Each row is a point on a landscape with many peaks, with its height.
From any point a climber takes the steepest step (rise divided by distance) to one of its 2 nearest points. It stops when none of these is higher. Distance is the straight distance between rows; heights are no part of it.
bur height 446: [  8  -6  19  28  -3 -11  22  -3   7  -5 -13  18  10 -24 -23   6 -27  -8
  39  24]
vuran height 278: [  6  40  30  33 -26  -4  40 -52  11 -20  14   6 -29  -5  19 -11 -14 -20
  36 -32]
voted height 121: [  9  13 -29 -20 -17 -17   3  20  14   7  17  10  69 -25  18 -14  35   1
  -3  38]
kifi height 360: [ 16  21  15  37 -10 -11  38 -26  26   1 -15  28   2 -25   2  -2 -41  -5
  48  25]
Seg height 4: [ 12 -16  11  -6 -30  -3   7  15  -5   1  18 -24  16  13 -28  -2  -4  -6
  -8  12]
ruv height 254: [-23  12  16  22   7   8  29 -66  19  19   3  18 -26   9  35 -19 -34 -34
  30 -19]
ganok height 112: [  7  15  11  -5 -18  -8  27  -3  -8 -45  60   8 -25  -8   2  12  13 -25
  -9 -32]
zan height 257: [ 13 -18 -32  -4 -11  19 -36  25 -31   2  24 -44  13 -25  29  17  18  40
 -32  21]
Dar height 456: [  4  26   5   0 -32  -2  28 -63  13   6  50   0 -47  16  24  -9 -40 -23
  11 -27]
Vuda height 273: [ 10 -10  12  10  -4 -31   5  26  -3  15 -12  -1  40   5 -51  -7 -11  17
  24  26]
sezem height 158: [-11 -29 -19 -23  20   1 -32  45 -28   4  -7 -22  16  18  -7  13  49  11
 -45 -28]
Ribo height 598: [  5  -1  12  17  15  19 -16  24 -20  25 -24 -40 -34  25  -6  -2  -7  29
 -24  -5]
Ral height 406: [-23  -9  34  13  19  -1  -8  21   1   8 -40 -14 -21  27 -36  -4 -38  31
  18 -11]
Manu height 476: [-29 -24 -21 -45   5  -4  -1  -1   2   8  13  17  47  14  -3   4  50 -35
  -7 -14]
lorip height 350: [ 12  -8 -12  -5   3  20 -29  15 -19 -14   3 -12 -32 -13   5   7   7   3
 -35   5]
nizud height 328: [ -4 -19  -2 -12   2 -28   1  20  -9  18   4   8  54   3 -38  -3  19  -6
  15  21]
tira height 62: [ -1  -1 -15 -20   9 -27   0  23  26  -3 -37  33  73 -12 -19   4  12  16
  20  32]
vosiv height 507: [  2  -8   9  17 -20 -25  15 -47  16  10 -12  25 -19   3 -20   0 -72 -14
  48  -6]
vubes height 220: [  7 -30  17  -2  -2 -31  13  -2   8 -13 -29  19  29   5 -59  34 -44  10
  44  -3]
rimuv height 202: [ -1  17 -30 -11  20 -27 -28  46  -3  27 -50  -2  72   0   2 -10  45  47
  -4  16]
gogev height 103: [-10 -28 -36 -34  -6  22 -30  14 -24  -8  45 -27  32 -11  28  19  47  14
 -40  -7]
tili height 26: [  0 -16   9   6  10  28   3  -6  21  14 -14  -5 -51  41   1 -13 -31  -5
 -35 -27]
lese height 329: [ -6   2  14   3  11  -4  18  15  -4 -21  -7  15  -4 -26  -8  24  -2 -21
   8  13]
Poz height 244: [ 20  10 -12  27   8  20 -35   4  -9  40 -41 -28 -27  -1  26 -28 -14  45
 -11  22]
Bub height 147: [  3 -22  -6 -15   4   9   7  28  -6 -23  28  -2 -18   4  -5  19  14 -19
 -46 -22]
vin height 176: [ 23  34   8  11 -29  21  16 -28  -9 -43  76 -18 -15 -15  25   7  33  15
  -4 -22]
vidun height 393: [  2  -9 -10 -19  11  -8 -14  25 -15  12   8  -3  38  -9 -15   3  38  -5
  -6  23]
zepu height 555: [  5 -13  24  12  15   9   5  29  -8  14 -23 -21 -18  29 -27   8  -8  10
 -20 -10]
Lud height 431: [ 15   3 -10   2  -2  43  -9 -36  -2  15  44 -13 -53   4  36  -2 -17   5
 -25   1]
kis height 189: [ -2  32  -1 -18 -18 -14  19  -6  -9 -41  46   4  18 -20  14  16  45 -25
   4 -11]
lep height 319: [  9  30  18  33 -17  -3  30 -46  22   0   3  17 -19 -13  20 -19 -31 -17
  43   8]
Rabe height 503: [-12 -10   6 -18   5 -13 -25  38 -16   1  -6 -19   8  13 -36   0  10  16
 -11   7]
Bak height 86: [  1  13  15  24  -7  30  29 -53  20 -12  27   6 -50  18  41 -20 -11 -27
  -6 -45]
Kisun height 543: [ 15  10   6   6   8   5 -20  38 -26  29  -7 -41  -7  11 -12   0   6  40
 -18  19]
nizup height 22: [-10 -15 -12   5  17  30  11 -31  24  20  24   7 -62  31  37 -22 -24 -17
 -39 -39]
fonap height 427: [  6  -8  24  20  14   1   9   5   8  12 -28  11  -8  -2 -27   3 -33   4
  24  20]
pomog height 73: [ -1   2  19  23  -2  30  18 -29  18 -31  -5  16 -45   0  21 -10 -15 -26
  -5 -27]
rivo height 163: [-20  -9 -22 -21  25 -14 -47  40 -39  19 -23 -29  36  22  -5  -1  59  34
 -19 -22]
zoti height 24: [-20 -17   1   9  25  27  12 -34  28  19 -15  18 -52  34  23 -17 -33 -21
 -24 -36]
Dogu height 149: [  3   3 -38 -12  -8  -7 -15  38   0  11  -2  -6  62 -32  25 -15  36  21
 -14  39]
Pibol height 177: [-37   3 -34 -35  23 -15 -26  22   4  59 -37  -4  67  15  13 -12  53  24
  10   3]
nuvi height 214: [  7   7 -10  -1  18 -20 -17  45  -3  16 -32   5  49  -6 -22 -10  25  34
   5  31]
nipab height 324: [  8  -8 -18  -8   5   2 -44  33 -35  -2 -24 -29 -28 -16  15  15   8  25
 -35   3]
kinu height 387: [-18 -20 -10 -22  -7  -1  14   4  -6 -24  40   8  34  -1   3   6  46 -41
 -14 -22]
Mor height 28: [ -5 -19  14   8  26  20 -13  10  13   3 -41   1 -50  39 -15  -6 -28  13
 -29 -33]
Tador height 153: [ -6 -39 -16 -24  10   5  -8  46  -5 -17  12  -5   0  17  -8  10  29  -4
 -57 -32]
seni height 565: [ 17   5  11  24  36  -3 -18  22   5   7 -59  10   7   1 -26   6 -11  47
  18  26]
nopul height 479: [-14  -9  17   8  -2  -1  13 -35  18  22 -12  11 -34  18  -7 -15 -61 -18
  25  -8]
dudir height 562: [-11 -15   1 -18  30 -14 -20  29 -12   7 -27   2  45  26 -43  10  39  14
  -3  -8]
pake height 108: [ 11   6   9  21 -24  37  26 -31   8 -18  48 -12 -43   9  31  -8  -9 -13
 -17 -31]
levu height 266: [  0  28  16  14  -2  -9  22  -6   0 -22  11  20 -26 -32   6  10 -12 -18
  26   9]
Kotiz height 294: [  4  30   2  12   0  12   0 -10  -3 -12  10   5 -43 -36  31  -4  -5  -9
   8  18]
Lor height 299: [ 19  -6 -27   2  -6  16 -35  16 -35  10   0 -40 -28 -27  37  17  -3  34
 -32  16]
Tefa height 498: [  8  -4  19  10   4  12   6   7   1  13 -15 -10 -24   9 -16   2 -21  -2
  -5  12]
tel height 279: [-13  -6   6 -16   7 -16  15  14  -1 -22   2  23  27 -15 -17  27  17 -34
   8   6]
koli height 275: [-20 -25  -9 -24 -16 -48  16  -4   1 -12  -5  27  60  -5 -38  26  -8 -28
  36 -12]
fonuk height 308: [ -5 -12  -7  -8  -2  12  -2  13 -10 -31  11   2  20 -17   7   8  39 -26
 -21  -2]
suber height 87: [-27 -27 -33 -46   3   7 -37  19 -18  13  16 -21  38   4  15   1  51   5
 -29  -8]
Pilek height 351: [ -7  25  -2   6  11  15  -8 -32   7  14  -5   8 -52 -14  37  -9 -25 -13
   5  13]
Dek height 449: [  0  -2 -20 -15  12 -10 -38  39 -31  15  -6 -20  22  -7 -12   1  34  25
 -17  20]
gige height 349: [-13 -30  16 -13   5 -22  11  28  -3 -16  -9  10  14  13 -47  20 -13 -14
   1 -14]
Dib height 481: [ 22   8  -4  23  18   4 -19  15   4  14 -39   7 -13 -16  -3  -9 -15  25
   6  38]
risot height 386: [ 15 -10  -4   4   3  27 -13  -7  -9  -1  30  -1 -57   5   4  -2  -7  -6
 -32  -6]
rigin height 422: [-14  14   3 -11 -14  14  18 -65  22  30  27  -6 -33  30  39 -19 -37 -24
  -2 -14]
kise height 89: [  8  -7   7   2 -32 -17  33 -10   3 -30  49   9 -36   7 -12   6 -27 -32
  -4 -39]
sinol height 494: [ 24  29 -12   6 -17  34 -12 -33   4   9  38 -15 -37 -11  40  -5 -14  19
 -12  23]
Lezul height 420: [ 29  17 -12  11 -13  20 -20 -12   4  14   6  -9 -27 -13  21 -19 -14  14
  -8  37]
Zak height 445: [-21   5  11   7  13  11   2 -36  18  46 -21  -2 -27  19  14 -25 -44  -7
  16   7]
kuz height 66: [  5 -27   5   2 -39 -26  32   3  -3 -22  35   1   1  11 -28  11 -24 -36
  -4 -30]
Zuta height 269: [ 16  -1 -17  14   5  30 -34  -7 -20  33  -7 -35 -44 -10  42  -4 -13  30
 -24  15]
Zupe height 138: [  8  -1 -32 -17 -15  14 -24   7 -19 -17  42 -17  29 -29  27   8  45   6
 -20  19]
Gid height 205: [ 11 -14  27   5  19 -17   4  -1  19  -2 -46  14  13  17 -54  24 -49  41
  47   5]
gegod height 188: [-15   3 -28 -32   4 -20 -14  30   9  33 -23   1  77   2   4 -13  40  17
   3  24]
lok height 377: [-12 -25  26   2   5 -16   9  18   2  -5 -20   3 -14  24 -49  11 -42   6
   9 -16]
sut height 140: [ 19  18   5  20 -21  34   4 -25  -5 -36  51 -15 -36 -12  35  -4  11   0
 -14 -14]
refes height 59: [ -3  -9  13  17  10  26  -2  -4   5 -33 -23  17 -37 -12   6   5  -9 -17
  -7 -10]
muzev height 246: [ 23  46  29  24 -35  -8  43 -33   4 -32  25  -3 -15 -10  14   1   9 -17
  22 -18]
vav height 310: [-20 -35  -1 -29 -13 -37  20  10  -5 -11  11  13  37  11 -38  19  -4 -35
   8 -23]
Debo height 493: [  9   7   8  -1 -35   1  11 -39  13   5  30  -3 -40  11   1 -17 -44 -17
   9  -2]
kini height 447: [-19   3  19   1  14 -12 -22  43 -13   0 -36 -20  -4  13 -36  -5 -12  36
   9   4]
kepa height 236: [-41  10  11   9  17  10  29 -69  26   1   6  25 -39  19  46 -24 -23 -36
  13 -47]
pevez height 71: [ -9   8 -23 -23  -7 -33  13  10  27  -1 -13  39  79 -25  -1  -2  23  -7
  28  26]
tul height 169: [-30   6 -29 -23  24 -18 -40  38 -24  39 -40 -27  60  18  11  -5  63  36
  -3 -11]
buso height 306: [ 28  19  -2  17 -19   1   5   2   4 -13  21   6   8 -29   5 -10  11  -5
   7  35]
Dop height 42: [ -1   1   6  21  21  27 -13 -23  12  -5 -48  21 -32 -11  14   0 -22   0
   9  13]
vor height 524: [-30 -27  -9 -36  23 -14 -11  16  -1  15 -17  13  55  25 -26  11  44 -11
   1 -15]
vik height 307: [ -7  39   5  17   7  21  16 -55   5  13  24   2 -48  -7  56 -15 -10 -14
  12  -7]
Fuzu height 640: [ 17  10   6  15 -18 -29  27   1   4 -17  10  24  30 -31 -20   5  -2 -21
  35  26]
zozon height 595: [ -8  -7  10  -3  39 -12 -24  39 -17  -9 -44  -6  17  35 -46  18  26  33
 -11 -24]
fotap height 196: [ 11  -4 -22  -5 -15   9 -20  28 -12   2  18 -27  33 -26  16  -8  26  22
 -18  36]
rurit height 133: [ 15   1  -3 -10 -12  13   8   4  -9 -28  50  -7 -25  -7   8  21  15 -13
 -33  -8]
bemod height 30: [  3 -28   4 -14 -32  -3  19  13  -6 -12  45 -17  20   9 -21   7   3 -23
 -18 -11]
tise height 245: [-16 -32   8 -23   4 -28   7   8  11 -21 -25  26  54   0 -49  29 -10  -2
  35  -1]
foral height 545: [ 12  -4   7  14 -36 -25  20 -41   3  -3  21  12 -33   8 -18   0 -55 -32
  25 -24]
nute height 237: [ 20   5   1  14   1 -16  -1  35   5  15 -18   3  31 -12 -23 -17  -1  25
  12  41]
tovo height 90: [ -2   9 -16 -21 -20 -24  10  -1  12  -9  15  19  64 -16  -4  -2  33 -23
  18  21]
kub height 402: [ 32  11 -14  13  -6   8 -20  12  -3  -1  -9  -1  -2 -26  11 -13   6  15
 -10  41]
gibo height 212: [ 32  40  14  13 -35   3  26 -26   0 -36  49  -8   0 -13  12   1  28  -6
   5 -10]
pel height 51: [ -1  -6   5 -18  20 -16  -8  26  12 -10 -49  17  47  -1 -35  23   4  24
  16  21]
tek height 232: [-13  12   7 -16 -13 -28  31  -5  -4 -38  25  24  31 -14  -4  24  34 -42
  18 -22]
lipe height 31: [-11 -16  17  13  28  29 -12 -15  16  -3 -54  12 -41  15  -5  -5 -35   9
   2  -9]
lebon height 433: [ 22  33   4  21 -26 -24  24  -6   3 -28  34  16  18 -37   2 -14  15 -11
  31  19]
kip height 647: [  9   3  12  10  36  -6 -26  31  -8  -6 -61  -1  25  17 -38  13  16  49
  10   6]
poze height 388: [-16  10 -12   3  12  34 -16 -33   2  25 -20 -10 -49   0  54 -15 -24  -5
 -14   0]
Nifo height 418: [-18   0   6   6  20  25 -13 -21   6  36 -34 -15 -41  20  24 -19 -35   5
  -9  -1]
Nol height 277: [-19  46  12  17   8   4  27 -75  16  19  11  13 -24  -3  54 -28 -12 -20
  32 -13]

Call two points neighbours if one is among the 2 nearest of the other. Go from one point of each pair to the other, from neighbour to neighbour, staying as high as possible. Name the lowest point that can't be avoided.
Ribo and sinol -> buso
Fuzu and Ribo -> fonap
kip and sinol -> kub
lese and foral -> levu

Where does a climber stop that starts at each point below?
bemod -> Rabe
rivo -> Rabe
ruv -> foral
